Each row is a point on a landscape with many valleys, with its height.
A ball rolls from a point to the lowest of its 4 nearest points, and stops where none of them is lower. Distance is the straight distance between rows; heights are no part of it.
q960: [113 149 128 122 110  79 136 129 116]  (h 3.99)
q111: [ 92 175 109 115 145 167 136  75 107]  (h 3.17)
q733: [127 101 152 167 117 125 120 130 123]  (h 6.10)
q459: [112 109 145 164 126 154 116 116 122]  (h 5.32)
q648: [166  72 149 148 121 111 118 170 150]  (h 5.98)
q92: [104 160 121 106 103  43 149  86  77]  (h 5.33)
q450: [ 92 126 133 141 104  93 136  57  72]  (h 6.36)
q119: [113 178 111  92 118  48 147 130 116]  (h 4.67)
q364: [127  69 167 193 116 141 107 129 123]  (h 5.51)
q975: [107 152 122 125 130 137 130 111 123]  (h 2.78)
q51: [186  88 121  98 134 114 125 190 166]  (h 6.22)
q396: [117 204  98  83 146 117 143 126 132]  (h 4.17)
q408: [158 173 100  72 148 121 144 176 160]  (h 5.20)
q713: [104 161 117 112 115  68 141 109 105]  (h 4.77)
q755: [120 186 105  89 130  77 144 133 129]  (h 4.06)
q46: [130 141 132 123 121  78 136 148 132]  (h 2.88)
q54: [185 109 137 107 115  32 137 189 163]  (h 3.62)
q993: [183  93 135 112 118  74 128 187 163]  (h 7.03)
q589: [120 112 142 155 124 136 121 132 128]  (h 5.41)
q69: [181  74 145 129 122  90 119 183 156]  (h 6.87)
q154: [123 119 141 144 119 119 123 136 131]  (h 5.99)
q798: [160 114 132 118 120  90 129 174 151]  (h 6.11)
q477: [ 74 129 125 142 118 168 130  35  80]  (h 7.67)
q900: [146 119 124 129 153 211 120 146 148]  (h 4.11)
q157: [ 85 115 137 167 122 161 123  74  97]  (h 6.12)
q413: [151 154 116  95 124  78 140 173 151]  (h 4.68)
q524: [136  71 156 176 123 152 110 141 131]  (h 5.11)
q289: [150 130 120 119 146 177 125 154 151]  (h 3.89)
q317: [178 126 106  84 153 156 128 181 169]  (h 5.29)
q657: [113  92 152 177 125 172 114 119 121]  (h 5.14)
q441: [187 145  96  69 153 140 135 194 176]  (h 5.57)
q464: [157  99 151 146 117  80 124 161 142]  (h 6.82)
q436: [ 82 164 111 119 131 161 140  51  92]  (h 1.55)
q913: [123 172 111 100 134 107 141 141 132]  (h 3.23)
q719: [107 200 100  74 124  67 149 112 106]  (h 4.91)
q41: [ 78 105 145 165 111 155 122  46  81]  (h 6.35)
q794: [105 133 130 145 134 165 121 112 125]  (h 5.91)
q433: [126 111 136 147 132 164 121 138 137]  (h 4.87)
q785: [113 117 138 156 147 215 117 109 132]  (h 5.37)
q889: [147 117 133 131 130 138 125 157 145]  (h 4.36)
q525: [140 134 132 125 111  43 135 151 136]  (h 3.94)
q902: [100 132 129 148 145 200 120  99 125]  (h 5.45)
q4: [116 172 119  99 106  37 146 111 104]  (h 4.99)
q122: [164  99 120 126 152 205 113 156 151]  (h 5.04)
q855: [140 134 123 124 150 194 122 143 148]  (h 2.80)
q147: [100 107 149 168 116 134 119  97 105]  (h 6.92)
q93: [160 131 132 107 117  49 139 174 156]  (h 5.76)
q556: [ 84 137 126 135 110 131 133  53  83]  (h 7.65)
q268: [125  94 140 162 138 211 109 127 136]  (h 5.21)
q693: [157 114 137 126 116  69 131 164 145]  (h 6.53)
q71: [156 138 115 102 139 139 129 168 155]  (h 4.90)
q877: [ 96  89 155 187 118 163 114  91 112]  (h 5.35)
q170: [171  73 133 136 136 162 113 169 154]  (h 4.82)
q385: [114 158 120 116 133 120 135 129 128]  (h 1.41)
q166: [ 87 152 118 138 139 180 123  75 112]  (h 8.23)
q259: [ 96 124 138 153 116 117 129  90 102]  (h 9.01)
q740: [157  49 162 177 122 153 103 153 138]  (h 5.56)
q790: [167  77 123 136 160 240 102 152 145]  (h 6.89)
q918: [128 169 112 108 153 166 130 138 144]  (h 5.00)
q370: [144  93 149 153 118 131 119 149 138]  (h 5.90)
q771: [126 147 132 119 108  35 136 137 125]  (h 4.45)
q759: [ 94 169 110 112 134 131 135  85 103]  (h 3.22)
q164: [134 159 123 106 117  54 139 152 138]  (h 3.86)
q630: [ 87 141 127 149 151 218 122  63 110]  (h 9.36)
q813: [162  82 127 133 146 198 113 161 150]  (h 3.63)
q56: [103 144 129 123 100  55 139  76  76]  (h 5.62)
q850: [ 87  85 162 187 112 143 114  78  96]  (h 5.67)
q383: [149 161 108  94 144 130 137 164 152]  (h 4.86)
q380: [184 121 111  80 138 100 140 191 167]  (h 6.50)
q165: [131 141 122 119 129 123 130 147 144]  (h 3.54)
q707: [ 93 184 104  99 133 135 143  72  95]  (h 5.58)
q799: [101 147 127 132 118 107 133  96 104]  (h 7.05)
q226: [102 192 101  94 148 137 143  99 123]  (h 5.01)
q574: [117 148 120 126 149 189 125 124 134]  (h 4.46)
q528: [105 192 104  89 127  94 145 106 110]  (h 4.83)
q263: [165  92 141 126 121  92 126 174 154]  (h 6.65)
q445: [114 144 126 128 125 111 131 124 125]  (h 3.77)
q825: [117 129 138 143 111  70 128 120 114]  (h 4.81)
q814: [ 85 138 128 144 130 156 125  72 101]  (h 8.61)
q618: [154  65 138 156 142 214 103 146 144]  (h 6.55)
q723: [102 144 129 129 108  71 137  98  97]  (h 5.28)
q185: [110 122 147 152 109  77 130 107 105]  (h 5.55)
q463: [148  77 141 155 131 172 111 153 138]  (h 4.80)
q554: [ 89 159 112 114 124 144 138  55  89]  (h 6.80)
q212: [180 115 122  96 122  77 136 191 168]  (h 6.48)
q685: [102 157 120 129 150 185 123  96 124]  (h 6.27)
q712: [132 137 125 129 140 160 126 138 141]  (h 4.30)
q867: [ 83 115 141 159 103 120 129  41  69]  (h 7.01)
q697: [171 103 121 109 138 144 125 179 159]  (h 5.43)
q903: [ 95 183 104  93 127 109 145  78  94]  (h 5.36)
q581: [172  68 136 132 128 140 116 171 152]  (h 5.19)
q844: [161 130 123 105 118  77 136 178 155]  (h 5.42)
q625: [144 154 116 106 146 154 131 156 153]  (h 4.63)
q486: [164  66 146 152 123 132 116 161 144]  (h 5.40)
q308: [115 109 141 159 132 182 118 121 131]  (h 5.02)

Where does a ball stop that starts at each point below?
q889 -> q385
q740 -> q813
q263 -> q46
q268 -> q855
q867 -> q855
q212 -> q46
q364 -> q813
q719 -> q385

Call two points neighbours if one is among the 4 nearest of the other. Go from one point of each pair to the other, from neighbour to neighbour, staying as low as possible. Name the highest point that can't be avoided.
q46, q436 -> q226
q46, q855 -> q712
q855, q813 -> q900
